Points on a hilly landscape, in no order, each with its height.
A ball rolls from a point to whichever of its 2 nearest points has the largest drop for the distance, and stops where none of them is lower. Distance is the straight distance between rows; heights are no part of it.
Nasop (h 4.01): [116 103  86 138 116 131 110 112  79  71  91 144  68  98  97  65 139  88
  84  96  65 106  65  62 120 131  89  86  80 116  64  65  94  82 131  86
  96 113  94 131  60  96  54 114  78  94  86]
vumu (h 4.24): [122  78  85  57  90  54  95  54  90  73 125  64 127  86  97 111  87  97
 105 102  75  98  91  86  25 102 110  85 133 108  83  99 128 116 103  95
  89 112 148 124 102 111 124  85  90 128  82]
mobe (h 6.63): [ 96  98 107  60  63  95 116  89 119  77  83  59 115  93  54 112  72  95
 151 101 117 121  89  82  86  86  71  68 148 105 116  92 144 142  88 103
 136 109 137 117 119 101 118  92 126 117  91]
dapi (h 7.48): [ 96 105 100 121 102 103  85  99  96 130  90 134 106  94 117  88 118 111
  61 109 120  62  90 111  82 116  69  84  95  99  68  91  88  68  91  96
 110  99  78  88  84  95 114  83 108 101  98]
Suno (h 2.11): [ 73  93 127 139  94 107  79  92 103  97  75  98  95  87  76  53 115  89
 118  90 123  60  85  96  87 124  55  81 134 154  79  77  82  90  92  83
 152 120 114 108 103 108 113 120 110  89  79]
satu (h 7.30): [130  82  93  56 103  90 129  88 102 121  50 104  95 112  91 137  77  88
 136 138  43 155 104  59 129  62  79  83 121 101  77  83 126 111 121 120
  90 110  75  82 114 130  85  66 112  88  77]
Sofi (h 4.51): [ 84 123 102  53  77  80 101  74 160 109 111 112 113  92  97 100 102  90
 122 115 139  91 103 110  93 117 104  89  82 143 117  85 116 138 108 100
 111  62 113  77 125 126 118  77 105 104  62]
mereb (h 4.70): [149  99  90 127 169 125 110 129  83  58 109 108  87  88  55  85 107 106
 101  92  82 111  92  76 153 106  94  83  72  81 103  79  81 119 101  67
  95 143 118 118  92  77  56 135  81  71 126]
Suto (h 3.44): [ 76  86  99 105  35 111  92  81  50  89  72  58  91 114 123 107  90 107
 116  92  89 154  68  81  91  71 109 113  94  67 120  93 157  98 130 133
  88 103  77 134 114 116  94 113 135  92 129]
fab (h 3.45): [ 95  94 126 157 100 104  83 103  94 132 103  80 126  94  88  78 120 118
  88  89 132  42 107 159 101 113  77 122 113  91 117 116  48  84  85  98
 107 107  80  83 109  97 121 119 114  67 117]
Rufan (h 7.33): [ 92  78 106 118  86 105  99  99  79 131 104 130  91  92 127  91 114 106
  71  92  75  91  92  91  82 107 106  77 106 104  60  83  90  61 102  99
  87  84  84 129  79 101  97  74  90 122  88]
Bag (h 1.35): [ 95 102 124 110  90 115  97 109 103  78  86  95  90  95  60  71  88  94
 124  77 130  85  86  69 113 106  55  78 125 110  88  80  96 106  84  88
 152 118 123 113  94  96  97 107 102 105  94]
zamiv (h 5.21): [119  77  84 126 141 141  99 124  63  66 125 101  98  90 106  98  91  98
  93  99  53 120  66  94  80  92 142  88 104  61 103  85 117  90 108  68
  64 119  90 116  88  67  56 117  84  98 107]
sopi (h 4.99): [110  78  83 101 163 110  95 121  86  57 130  98 110  85  87  82  90  89
  81  88  62 114  78  99 100 103 145  92 113  94  86 102  94 112 104  59
  79 128 103 112  97  44  86 123  67 102  88]
rete (h 6.90): [ 96 106 107 120  70 132  91 116  75  83 106  98  89 101 114  81  92  97
  90  73  96  93  69 101  53  99  92 107 103  71 111  93 101  71 104 105
 113  89 107 101  88  97  80 110 108 139 125]
Sema (h 1.51): [132  84 103 105 129  91 119 117  90 130 129 114  95 113 116 110  91 105
  76  80  86  93 132 118 148 106 108 113  52  93 110 108  54  94 104  93
  71  83 118 121 113 111  78  84  83  93  85]
Sesep (h 8.87): [ 59  64 125 145  52  95 100  93  79 113 111  75  87 102 134  96 113 113
 109  70 106  85 123 134  96  96  85 123 114  99 113  91  64  60 100 133
  98  67  84 133 103 133 108  96  96  94  97]
lipe (h 2.02): [100 154 107 112  94 131 125 106 108 102  98 147  76 117 123  99 100 111
  78 103 141  74  92 107  92 111  71 110  59  58 127  89 123  75  99 124
  78  80  97  63  62 116 102  93 117 100 127]
gon (h 7.19): [ 99 104  89  95  75 110 112 100 101 129  84 136  71 115 130 117  91  92
  80 101  82 110  92  67  80  92  88  80 108  88  63  88 124  57 114 121
  93  80  98 104  78 119  99  63  89 116 105]
Rorug (h 8.22): [ 80  90 109  83 118  87 103 112 108 123 112 134 118 111 143  73  78  99
  67  94 112  78 127 130 143  88 104 127  96  92 100 132  54  72  90 105
  90  90  78 102 103  76 128  94  92 103  98]
Mupu (h 6.70): [ 62  98 113  69  71  97  89  85  71 101  99  80 141 127 109  98  61 114
  97  96 106 129  88 126  89  65 110 121  62  83 137 119 108 123  91 125
  81 113  88 104 129  84 107 111 127 112 134]
koz (h 3.35): [ 86  81 103  61  68  59 119  73  93 110  90  43 131 117 101 135  75 103
 142 105  69 161 143 103  84  50  69 120 129  92  96 109  98 114 100 153
  64  99 117 107 137 116 105  84 108  95  81]
Pok (h 3.54): [ 74  43 124 124  78  80  93  76  82  99  98  27 111 100 104 121  90 116
 134  90  89 118 131 125  81  73  86  95 134  86  87 106  98 109  82 110
  85  99 113 155 123 111 116  99  94  95 101]
susaz (h 1.59): [106 121  87  74 132 107 106 123 111  96  71 126  86 114  82 107  76  84
  91 123 111 123 101  59 163  89 105  92  92  81  72 115 107 101 108  92
 127 119  85  78  99  66 107 109  93 100 119]
dez (h 3.98): [111  95  82  74 126  72  87  85  96  65 143  79 125  85  79  93  98  99
  90  85  82  88  90  91  53 119 137  94 122 119  91  99 100 125  99  67
 101 117 138 113  92  74 114 112  79 123  79]
kime (h 4.13): [ 90 112  98  34  75  56 113  77 140  94 114  84 119 107 104 115  78  81
 123 100 116  98 120  87  97 103 104 106 100 136 105  99 105 130 114 120
 114  74 156  91 121 119 123  76  85 118  62]
zoge (h 3.21): [ 86 133 106 112  88 123  83 106 128  98  75 151  81 105 113  57 117  92
  97 109 144  61  79  92  84 130  71  78  90 137  92  60 112  89 112  92
 139  96  98  59  81 104 103 103 121  98  86]
Lavo (h 6.44): [105 164  96 102 113 110  97 135 156 102  93 109  76  99 114 121 101  77
 110 110 144  84 132  83 129 120  93 111 109  95 101 124  92  95  84 113
 116  71 124  43 105  85 119 115  87  87 113]
vatu (h 7.97): [ 97  84  96  92  70  80 106  73 104 134  85 109 118 103  78 127 107 119
  88 119 102 113  99 107  84  92  78  65  84 106  97  85 130 118  93 116
  79  89  67 113 101 130 112  51 106  98  86]
von (h 7.57): [ 97 144 103 152  85 116  91 103 131 117  99 120  83  91 128 106 139 110
  92 121 141  56 113 135  90 131  78 114 103  93 107 105  96  66 101 113
  96  71  69  60  82 121 114 111 106  67 115]
Navo (h 5.73): [119 119  81  77  89  68 121  93 146  95  91  64 103  82  66 122  95  70
 118 115 120  90 122  83 113 110  73  71 150 130  82 112  94 126  95 107
 127 101 146  86 120 107 142  72  86  95  63]
kuzo (h 8.14): [100 115  84 106 108  99  70  62 133  95 122 123 102  79  76 100 151 105
  87  94 104  96  96 108  52 145 119  87  98 162 106  85 109 116 103  62
 117  83 103  83  84 109  89 113 102 103  67]
kab (h 5.07): [ 95  84 105 125  87 105 105 114  71 112 108 112  79  94 148 105 117 106
  83 108  92 101 118 116 145  96 133 121  95  72 114 112  80  61 114 118
  69  72  60 118  88 115  99  82  93  86 106]
Vusol (h 2.87): [117  73  98  68  97  72  96  94  89 108  75  62 109 105 100 142  83 105
 142 118  49 158 129  91  86  63 110 121 121  82  86 122 123 123 100 127
  76 120  96  95 142 113  82  93 101  90 107]
zose (h 2.25): [138  81  98  74 131 101 103 101  73 102  80  86  84 108  97 150  78 121
 104 124  46 127 108  90 118  72 128 100  92  66  93 129 125 115  91 104
  78 125  90  96 122 100  71  88  89  86 130]
lak (h 5.70): [ 79  79 111 123  98 110  95  99 126  57 124 110  81  98 103  68 124  85
 129  80  94 116 110  83  83 124 124 123  97 136 104  72  93 111 121  79
 124  83 124 118  82 108  69 141  91 110  76]
gakik (h 4.62): [112  93 112 114  74 136  86  90  67  55 100 101  89  85  72  84 104 112
 116  79  95 103  56  89  39  96  75  60 108  90 114  56 144 116  95  84
 109 106 120 137  84 121  66 110 125 125 109]
lepur (h 8.33): [ 61  62 118  88 113  73  91 105  88 126  93  96 137 109 119  65  73 105
 100  91 119  89 125 130 142  73 101 118 107 113  99 123  55  98  83 106
 111 116  68 109 129  78 151 102 110  97 102]
puso (h 8.12): [116  77  91  64  80  96 100  73  78 132  78 125 114 105  75 108  92 107
  88 119  73 118  74  82  90  94  68  52 100  96  68  77 138 109 107 100
  97 108  71 126  85 115 100  50 112 127  94]
Zaz (h 8.44): [ 58  82 101  78  96  58  92 110 102 111  81  69 150 103 119  87  74  89
 126 101 101 123 120 113 103  66 109 127 123 109  91 130  70 115  98 128
 100 122  83  93 123  89 148 112 115 117 113]
bato (h 4.55): [136  73  63 155 129 120 123 139  88  99 119 120  96  80 116  69 125  92
  82  89  45  90  97  97 134 116 114 104  69  92 121  76  65  57 134  79
  69  99 110 138  79  97  55 111  89  97 104]
Femi (h 8.40): [138 107  78 116 123 119  92  96 110  99 114 113  78  91  93 135 124 101
  75 102  66  98  85  88  66 118 108  60  99 108  77  96 119 106  90  77
  83  88 115 101  84  98  78  78  79 101 103]
nimi (h 6.49): [ 66 111 106  68 112  77  87 114 125 106  90 111 126 116 106  69  74  82
 117 103 137  97 113  93 131  90 114 121  88 116 102 118  80 123 103 101
 137 110 105  69 128  62 129 109 111 107 100]
tiv (h 5.84): [112 118  83 127  94 128  93 122  93  99  89 102  80  97 117 149 119 104
  81 128  84 118  83 108  78  95 125 102 102  54 110 106 138  86 106 115
  74  90  65  78  76  95  86 106  91 100 139]
tif (h 7.98): [ 65 119  91  61  67  85 114 100 125 116  95 103 107 125 117 120  65  99
 123 111 122 134 111 106 110  62  85 125  89  75 116 113 108  87 100 148
  83  96  82  71 118  93 119  93 103  98 119]
Videg (h 2.68): [ 87  91  95  78  85  97 106  98  64 112  58  95  97 111  83  87  77 100
 120 118 102 148  72  52 134  61  80  94 110  80  78  93 127  79 130 116
 124 135  47 108  99  87 117 114 131 106 131]
riv (h 7.35): [ 92 157 102 118 100 108  78  92 141 123 108 105 106 105 110 122 116 110
  95 130 155  59 122 158  84 124  85 114 108  90 128 133 102  95  80 120
  88  90  98  47 102 111 130 108  96  84 121]
Nibo (h 3.66): [ 87 123  94 135 102 125  94 122 106  83  75 148  67  98 118  52 131  82
  94 107 111  88  72  65 116 136  75  85  91 119  71  69  95  77 117  96
 129 105  89  87  69  94  84 121  98  87  88]
Lenuz (h 4.82): [117  65  91 151 109 103 114 121  86 123 119 112 105  77 140  78 133 109
  70  88  84  82 116 123 125 118 115 116  83  93 109  95  46  51 112  93
  70  77  74 128  86 106  89  97  99  93  91]
Lali (h 2.67): [ 93  67  96  86  73 104  94  96  38 108  94 107 113 117 144  89  82 101
  85 104  67 140  82  90 115  81 155 116  85  76 124 113 111  75 130 108
  76 110  63 132 119  91  79  99 114 116 117]
maba (h 8.55): [ 67  93  97  72  96  50  87  90  95 126  91  92 147 101 127  70  87  94
  85  97  94  82 105 112  67  92 103 103 126 128  72 121  68  89 100 116
 104 110 102  96 110  89 154  89 104 137  98]
Kato (h 1.57): [115  92  95  82 131  84 100  99  97 122 100 138  98 114 108 117  99 105
  81 121  76 121 112  74 132 105 139  93  65 118  77 106 107 110 112  80
  90  98  85 101 100  84  86  78  84 100  96]
nitik (h 3.91): [ 75  49 133 131  65 103  89  79  62  69 105  42  92 109 113  93  90 113
 142  73  89 125 105 102  83  81 101 104 104  79 106  80 126 111  97  97
  90  94 119 161 119 118  90 130 124 100 107]
gubev (h 8.52): [ 72 122 110  58  96  62  79  70 114  78 119  95 130 104 114  91 108  88
 110  97 112  82  84 109  47 117 141 119 101 169 126  98 106 130 103  84
 129  91 133  91  93 125 117 139 120 134  89]
kap (h 7.24): [103 129 103 125 109 113  89 113 106 116 143  77 132  83 115 119 113 106
  66  97  99  54 110 173  79 100  93 134 112  74 149 142  71  76  75 103
  58  68  93  80 100  97 107 118  84 106 108]
bunap (h 6.91): [ 85 109 109  92  88 103  94  95  60 103 101  58 132 108  81 101  67 119
  92  74 112 105  81 132  75  59  80 106 102  55 124 120 107 110  65 114
  96 131 100 106 117  73 111 116 116 118 138]
bezan (h 8.11): [ 80 104  87  66  91  83 113 101  98 126  92 122 111 123 137 108  64  99
  84  99  95 118 120 110 114  69 111 114  95  75  87 133  84  62 106 131
  76 101  74 105 105  90 119  80  90 113 112]
Nuni (h 6.48): [ 67 107 123  82  86 106  96 118  90  87 115  97 129 122 124  71  68  95
 107  80 130  95  90 129 103  88 128 136  74  97 149 120  82 117  92 106
 109  99 106  86 112  85 103 130 128 126 129]
nuz (h 2.23): [102  73 113  94  78 108 102 104  64 103 104  99  82 126 116  94  74  99
 101  89  87 119  86  83 118  87 116 111  81  74 107  91 104  98 114 108
  97  96  98 133 107 111  69  92 106 109 108]
Bar (h 1.56): [149  73 106  92 156 123 114 106  56  90 101  91  66 114 119 130  82 115
  93  94  26 100 106  86 158  79 138 107  93  69 107 130  94  84  97  94
  76 123  99 114 120 102  63  97  84  78 121]
ruvod (h 8.54): [158 111  75  94 152 115 102  92  95  70 144  88  81  86  81 128 110 107
  93  75  56  82  95  83  59 113 115  60 104  95  97  86 122 120  92  61
  62  99 157  94  88  98  66  88  78  94  89]
mosu (h 5.89): [120  64  96 113 121 106  98  92  82 102 132  94  73 107 127 119 106 108
 100  83  28 119 105  94  86 104 160 113  95  97 112  96 105  95 108  79
  60  88 108 125 102  91  54  85  90 109  81]
Niba (h 6.00): [109 109 106  51 108  82 114  94 106 113 123 119 111 122  87 115  76 114
  90  95 129  96 115 112 132  97 102 104  45  96 104 110  94 134  87 103
  92  92 127  93 114 103  93  76  92 106  88]
bime (h 6.35): [ 88 143  96  56  59 104 125 100 137 107  81  89  98 100  53  99  64  92
 125  91 140 100  73  83 100  75  45  77 130  99 116  97 128 109  81 115
 124 113 117  84 102  95 126  78 127 110  97]
liti (h 2.22): [108 101  91  72 126  82 109 131 111  92  68  81 107 100  73 116  74  81
 121 120  98 140 114  66 119  75 100 108 139  86  61 126 106 105  98 107
 123 131  99  79 116  71 115  97  85  97 112]
ripem (h 0.77): [ 91 129 103  99  95  99 141 106  90 105 108 129  64 117 138  66  84 110
 107  83 143  96  95  94 171  94  74 131  56  70 113  84  84  60 122 134
 100  79  83  99  95 122 102  70 126  78 102]
Vigiv (h 6.68): [ 98 169  91 115  96 120  89 121 142  88  80  95  77  95  97 129 104  74
 100 115 137  85 107  92  69 111  91  99 138  92 114 125 117  76  83 105
 123  90 120  52  82  94 118 106  83 111 128]
rop (h 6.89): [103  98  92 104 137  94  70 136 123  91 125  87 119  74 104 102 119  85
  79 112 101  87 130 134 133 114 140 142 119 109 118 148  67 125  81  80
  86 102  78  76 118  57 125 126  87  95  98]
Tefa (h 7.11): [ 92 152  86  75  87  85  91  85 126 112  86  91 126 107  91 132 100 106
  92 133 142  83  96 131  54 100  81 102 101  99 114 123 123 105  80 125
  92 111  96  51  99 102 134  82  99 110 122]
Lud (h 5.69): [107  75 101 115 110 110  98 114  86  96 142  82 105  86 131  90  96  92
  88  68  61  95 105 115  69  98 139 116 112  93 107  98  72  78 103  81
  74  76 117 132 101  96  79  98  87 125  89]
Posu (h 7.65): [ 74 103 108  89  92  91 100  82  97 133  92 150  96  99 151  72 101 123
  74 112 115  79  85 111  92 103  94  97  68 109  76  70 113  64 115 118
  86  88  56  91 100 115 127  61 123 108  99]
Tedu (h 3.09): [ 68  96  96  79  52  96 109  91  54 100  66  69  83 114 119  84  94  99
 121 102 107 149  70  71 137  59 110 125  93  71 109 102 127  67 135 138
 103 111  43 112 105  98 107 113 139  84 134]
nuro (h 8.41): [ 73 109  87  74  87  60  78  57 122  85  94  88 134  83 101  99 117  72
 118 126  92  98  74  96  26 109 119  97 132 176 102  93 132 111 106  87
 127 112 115  94  95 124 135 122 114 132  92]
misa (h 2.94): [125  61 102 126 117  88 100  77 105 127 133  89  96  82  56 122 132 122
  90  82  80  87 131 115 109 124  97  91  71 112  96  88  77 132  87  70
  83  83 112 124 117 125  77  82  98  79  67]
vasop (h 4.73): [122 106  69 138 168 129  98 127 112  78 109 118  91  86  98  89 118  82
  59  87  72 108 102  91 115 128 117  88 104 108  70 114  69  98  91  63
  88 125 103  96  91  48  87 133  57  85  93]
naz (h 8.29): [ 91 121  81  97 100  86  68  53 132  67  97  92 105  68  72 100 140  84
 116 110 116  97  89 107  37 133 125  86 144 169 119  92 125 123 101  68
 136 112 111  93  79 114 119 126  94  94  76]
vit (h 3.60): [121 110  95  76 129  92  94 102 116  63 113  95  96  83  63 101 102  81
 110 100 106 101 104  72  99 115 113  83 118 116  80 110  98 144  89  73
 120 121 149  96 104  76 105 104  70  97  85]
donuz (h 4.02): [118 115 116 150 126 133 104 130  82 115  94  96 122  94  87  79 107 115
  77  98 136  46  88 153  96 109  80 118 104  59 146 110  80  83  90  90
 105 119  76  64  85  76 108 135 126  78 131]
kuve (h 7.41): [ 95 116 102 116 107 113 103 111  80 111 112  92 116 103 107 125  97 121
  59 113 110  73 103 150  99  82  91 119  85  47 135 128  90  80  73 120
  63  99  73  82  92  83 116 105  92  96 123]
saz (h 7.09): [106  61 108  54  91  89 113  81 105 100  71  90 115 108  74 122  82 100
 139 123  71 135 101  74 113  83 105  80 107 112  90  77 139 151 108  95
 104 109  99 117 119 113  83  69 120  99  79]
sodat (h 5.47): [101  66 110 104 114  88 100  87  97  83 140  90 108 102  93  63 104 103
 111  64  85  91 105 101  69 111 121 114  91 128 104  81  75 103 106  74
 103  84 145 138 100 112  75 119 101 136  73]
noda (h 1.58): [ 84 103 124  81  67  92 126 100  94 107 116 117  69 136 130  91  70  97
 116  76 123 111 107  82 144  91 101 127  51  84 120  90  89  89 120 125
  92  67 120 117 112 125  85  76 103 103  82]
bap (h 4.61): [123 136 113 147  92 119 110 133 109 102  89  99 101  97  72  92 122 134
 107  89 162  65 101 127 117 123  61 118  73  73 147  94  84  88  89 109
 108 109  95  69  78  99  92 126 129  75 131]
Mopob (h 2.71): [ 85  78  90 114 115  85  85 115 103  91  91  82 118  89  97  97 102  88
 100 111  77 116 102  97  86  89 120 101 139  97  66 116  93 102  90  96
 115 121  89 107 106  74 118 102  81 103 108]
Val (h 7.78): [ 88 104 113 154  74 111  82  91 112 121  98 123  89  85 120  65 150 109
 108 102 116  54  93 133  66 139  87 114 102 132 112  78  87  62 109  92
 121  80  84  77  87 142  98 119 115  78 102]
Zolib (h 6.17): [108 135 102 138  94 121  95 141 139  85 112 108  76  89 123 102 119  91
 116  99 129  90 129 101 121 123 101 130  94  97 123 108  76  89 107 104
 117  69 111  69  85 102  84 131  91  86 111]
nog (h 6.92): [106 155  80  91  74 108  93  89 125 103  76  76 103  89  85 119  92  85
 100 119 128  90  80 107  29 100  74  91 155  96 106 126 123  72  83 118
 119 112 106  66  81 114 128  92  98 117 126]
puvel (h 1.32): [ 91 130 105  95  92 107 121 107  98 110  81 122  72 114 110  93  80 110
  94  97 142 100  84  92 135  83  83 117  72  65  99  98 118  69 105 130
 108  95  80  80  77 101 113  96 116  91 126]
vum (h 8.64): [ 41 123 105  59  70  58 107  82 108 119 104 103 128 125 142  82  64  90
 112  92 111  93 107 125  70  67  79 122 116 114  99 122  69  71 103 151
  86  95 106  85 120 100 154  93 103 121  97]
gupum (h 2.81): [ 72  85 127 160 107 103  72 107 107 121  91  93 108  87  97  57 127 101
 112  97 127  63 115 123 112 133  87 108 128 130  97 101  65  96  99  91
 140 111  83  87 106  90 124 130 107  59  87]
Zik (h 6.71): [ 94 105 121 116  83 131 104 147  78  76  97 104 100 110 115  64  87  99
 100  78 122  93  69 108 107  92 105 140  83  59 148 100  92  85 107 106
 113 107  93  92  77  83  85 132 128 114 136]
kis (h 7.83): [104 128  80  62  78  88 113 113 100 106  78  68 107 111  87 145  77 100
 113 118 102 145 121 109  78  57  88 122 113  59 102 138 116 101  84 144
  71 123 100  69 113  85 108  99  97 107 127]
zimo (h 7.67): [108 130  74  70  91  84 121 105 105 129  69  94 114 109  95 165  90  96
 119 140  88 162 132 106  88  62  82 114 117  75  81 119 105  95  94 145
  47 101  67  56 107 120 107  79 103  90 100]
Kido (h 5.32): [126  82  98 150 113 128 106 136  81  88 102  86  69  87 119 123 125 101
  84 109  70 108 117 103 143  98 142 121 113  70 110 123  85  87 101 106
  78  89  72 104  92  96  83 108  76  71 121]
lisuv (h 5.71): [139  80 108 124 138 116 106 100  61  77  85  85  51 103  85 129 115 119
 115 106  55 114  96  64 152  93 105  74 103  82  80  96 119 106 110  91
  97 121  82 119  91 110  68  97  74  43 117]
zufev (h 5.72): [120 119 104  59  90  89 128 100 115 120 109 110  84 119  87 141  76 101
  92  96 101  95 112  89 125  94  66  76  89  95 100 113 109 127  98 120
  91  75 143  98 104 117  99  54  89  97  86]
mutot (h 6.26): [ 83 109 122  62 104  92 103 114  99  94 107 129 119 121 102  74  67 109
 104  97 140 103 105 110 147  91 122 131  39  86 122 113  94 129 102 104
 109 100  95  86 118  83 104 107 113 104 112]
Kogez (h 6.69): [ 88 128  97  84 134  93  80 126 126  99  90 125 121 101 111  83 104  87
  76 125 132  79 121 108 124 119 133 123  90 101 103 134  82 118  90  80
 113 106  89  56 108  50 126 118 106  98 104]
bopa (h 5.58): [133 102  91 120 130 133 100 130  98  75  92  99  66  91  95 147 117 105
  91 125  67 119 104  95 123  98 157 113  94  70 119 109 132 117  96  95
  72 100  78  75  92  87  73 122  86  76 130]
furo (h 2.13): [ 91  66 105 101 102  94 103  96  90 103  88 115  79 110 103  96 118  93
 106 119  72 132  97  61 137 102 136  93  83 125  79  69 122 103 135  90
 102 102  72 127 100 106  77  82  91  84  80]
donub (h 2.66): [ 84 145 112 105  79 133  92 110 100 101  80 143  77 112 111  70 114 102
  89 100 143  64  72 111  63 114  82 105  85  89 108  83 127  74 109 109
 123 100  86  53  67 103 109 108 130 111 129]
liv (h 8.76): [ 58 112 119 109  73  82  94  93 108 116 122  82 109 110 125  93  88 107
 101  81 117  69 123 146  85  83  78 122 117  98 108 126  61  73  84 136
 101  76 101 102 111 110 125  98  83 102  99]
lutaf (h 8.25): [127 108  81  95  96 111 101  88  84 108  93 105 103  97  75 135  93 101
  72 118  87 101  64  92  50  93  82  54 108  73  80  91 140 110  81  94
  91 112  96 101  84 102  88  62 102 121 116]
Giv (h 4.95): [ 79  89 130 107  64 122  93  88  71  80  95 112 102  99  93  66 105 104
 113  85 105  89  61  97  56  98  76  96  86 130 114  58 118 102  99  83
 139  94 127 119  89 136  91 118 136 142  95]
pupi (h 7.96): [ 96 107 104 132  94  88  67  54 121 130 108 102 115  83  97  91 148 107
 102 100 115  61 100 137  47 137 106 113 111 162 107  88 101  95  97  68
 122  75  88  91  97 138 114 119 117  89  82]
lalak (h 6.05): [ 89 149  99  64  73  83 113  86 149 106  85  69 101  99  72  91  66  86
 116  93 151  66  98  89  98 101  55  85 137 125 111 107  85  96  96 117
 144 101 146  75 106 105 147  81 104 106  78]
gapi (h 3.13): [ 78  53 116 152 101  82  79  98  93 103  97  54 112  72  98  97 110 100
 111  95  95  88 123 122  87  95 102 106 140 102  86 106  71 101  82  93
 110 100  82 131 115 104 130 109  94  86 100]
Vuno (h 4.32): [126  87  97 122 131 119 115 114  58  74  97 116  81 102  70  72 116 102
  92 105  81 108  72  65 169 114  96  91  73 100  81  76  89 100 122  77
 111 130  75 133  76  93  65 115  86  82  98]
Reru (h 7.06): [116 120  91 119 124 105  72 122 122  80 145  54 121  64 110 119 123  86
  76 104  96  62 115 149  82 112 132 136 144  91 135 144  76 104  82  88
  79  92  99  76 103  76 119 127  80 108 107]
podor (h 5.06): [145 104  84 112 154 120 116 134 103  88 107 131  89 100  86  83 115  99
  80  97  95 109 120  81 171 115 118 106  47 102 108  98  65 116 109  71
 105 108 119 106  95  76  64 138  98  84 108]
buso (h 2.24): [110  69  97 110 126  79  91  83 100 137 124 119 116  91 100 110 125 134
  72  94  98  89 138 124 149 118 123 104  55 119  89 103  64 113  92  84
  82  88  76 121 119  97 106  89  96  84  79]
Vuni (h 3.52): [131  60 103  97 108  80 108  59  98  98 136  76 109  85  54 102 109 113
  96  76  93  73 108 104  72 117  76  71 107 121  88  81  97 126  87  59
  95  93 144 148 101 117  93  73  97 103  60]
vuded (h 4.26): [110  61 108 128  89 124  93  96  57  56 114  67  90  96  97  81 107 115
 136  79  80 116  79  95  61  98 116  90  89  69 118  54 126 108 101  77
  78 104 117 141  95 111  55 126 110  95 108]
mipo (h 4.30): [110  87  73 152 113 127 106 123 105  92 110 135  83  80 111  54 151 104
  76  95  62  90  80 101  88 139 109  97  72 120 101  66  74  61 130  82
  79  96  89 119  65  94  56 128  95 102  88]
roto (h 5.44): [125  70  96 123 131 131  97 103  52  62  89  83  65 108 107 108 111 114
 113 108  39 129  72  72 109  93 146  88 104  60  95  93 132  99 108  84
  72 135  72 124  88  88  56 108  76  64 112]
Vudes (h 5.92): [ 73 103 103 127  97 118  87 130 134  77 102 117  85  94 122  76 122  83
 115 109 114 104 111  87 114 120 134 120  88 131  99  94  87 103 124  92
 126  84  85  80  94  81  88 139  95  92  88]
supat (h 2.15): [ 97  85 125 127  52 117 125 107  95  96  92  81  61  95  82  87  93 101
 129  65 123  89  93  79 111  89  41  86 117  92  98  74 102  80  99 113
 129  80 118 122  90 129  99  86 109  99  89]
tetig (h 3.14): [113 100  89  84 119  87  83  87 116 106 105 116 111  85  54  92 110  90
  80 101 110  90 101  81 110 130  79  67  94 140  73  97 102 138  77  66
 125 115 116 114 100  86 102  88  95  99  71]
lezus (h 7.05): [ 93  93  94  92  73 112  98 100  90  91  99  97  74 109 120 104  78  90
 104  88  69 123  85  68  47  90 103  83 136  77  78  93 124  75 110 105
 101  88 122 119  96 105  82  86  83 127 113]
Lamod (h 6.88): [ 95  84 115  75  86  83 113  99 106 101  85  74 101 105  56 123  72 101
 128  98 117 129 110  92 131  73  78  94 106  90 100  98 116 142  91 113
 116 112 109 109 126 104 102  79 109  94 100]
kabek (h 4.06): [113 133  93 144 110 140  92 106 128  70  89 129  81  81  89  77 137  80
  88  95 118  87  83  82  80 142  71  65 115 132  90  84  87  95  95  78
 130 113 111  84  66  95  72 136  82  86  91]
mikid (h 7.49): [138 122  81  62 123  94 133 105 112 134  50 112 101 115  90 155  82  95
 113 140  75 146 121  72 137  61  78  89 108  86  66  99 115  96 101 130
  75 104  69  50 107 124 118  73 112  80  99]
gaz (h 2.65): [ 95  60 101 114 116  92  97  82 110  97 101 120  85  96  74  87 123  97
  99  99  88 113 109  71 112 127  94  68  98 147  58  70 105 130 108  67
 117 103  98 133  98  95  82  89  86  92  59]
kul (h 4.44): [ 97 126  70 109 138 117  82  96 137  70 102 124  90  90  94  84 133  71
  74  83  96 109  86  75  92 146 107  65 113 141  59 101  84 115  97  69
 109 128 114  88  80  64  85 136  55  91  70]
Mak (h 2.19): [ 92  99  94  66 112  93  88 105  78 100  67 122 113 113  61  77  54 100
 104 114 114 114  72  68 146  72  86  98  94  85  78 100 105  99 102  90
 139 148  71 103  98  65 116 109 114 122 127]
fabup (h 0.76): [133  72 111 100 134 109 134 117  58 107 125  87  86 124 118 107  60 105
  81  68  63  98 128 109 160  72 114 114  85  60 119 129  61  83  98  94
  73 102 127 126 118  97  66  91  80  98  97]
mapa (h 4.94): [100  96 101 104  84 105  99  94 146 110 112 114  84  86  86 112 122  99
 118 102 125 101 120  95 122 130 100  88  72 140 107  77 106 138 107  82
 118  60 111  87 104 125  83  87 104  77  63]
Vup (h 5.23): [ 75  79 123  81  85  89  95  67  76 105 123  92 126 102 105  78  99 105
  92  71  93  68  78 111  51  99  95 101  89 129  99  87  93 100  92  81
 111  94 133 123 110 119 106 103 120 148  87]
godud (h 3.76): [ 67  86 110  54  66  52 115  71 112 106 110  63 131 120 100 121  75 101
 125 105 101 115 126 114  95  77  91 115  98 119 110 117  97 123  97 137
  85  83 136 114 128 113 116  81  94 107  80]
reme (h 0.83): [133 115  84  70 158 103 102 103 107  97  95 136  94 103  75 125 101  99
  74 119  96 111 109  69 159 104 113  77  68 109  71 109 111 140  84  81
 109 110 108  84 107  75  94 106  86  90 103]
pazan (h 7.81): [ 97 104 103 107  80  86 104  72 119 142 107 141 104  90 121 118 122 125
  80 118 124  92 102 118  88 118  84  86  58 111  98  79 113  92  97 116
  67  66  64  98  94 129 112  57 103  82  89]
nodek (h 3.93): [118  62 100  71  83  81 113  52 100 103 111  73 115  98  79 117 101 105
 107 104  78  95  96 104  54 105  81  56 123 115  79  85 137 128  92  94
  93  93 131 144 103 127 101  58 102 122  66]
febal (h 7.31): [ 85 114 102  87  77  90  83  86 100 110 106  94 128 100  98 103  96 105
  96  99 121  82  87 126  46  95 103 101  91 111 113 101 104 111  93 108
 112  95 104  81 105 110 117  95 102 123 103]
lan (h 5.39): [116 117  82  89  88  95 122  98 138 116  86 100  97  88  69 142 104  83
 102 115 111  96 118  95 120 116  70  54 114 112  94 107 123 133  84 101
 112  80 117  94 105 119 118  58 103  86  81]

Where does a ball stop that starts at each point below?
zimo => lan
Giv => reme
mosu => ripem
mapa => fabup
liv => lan
roto => ripem
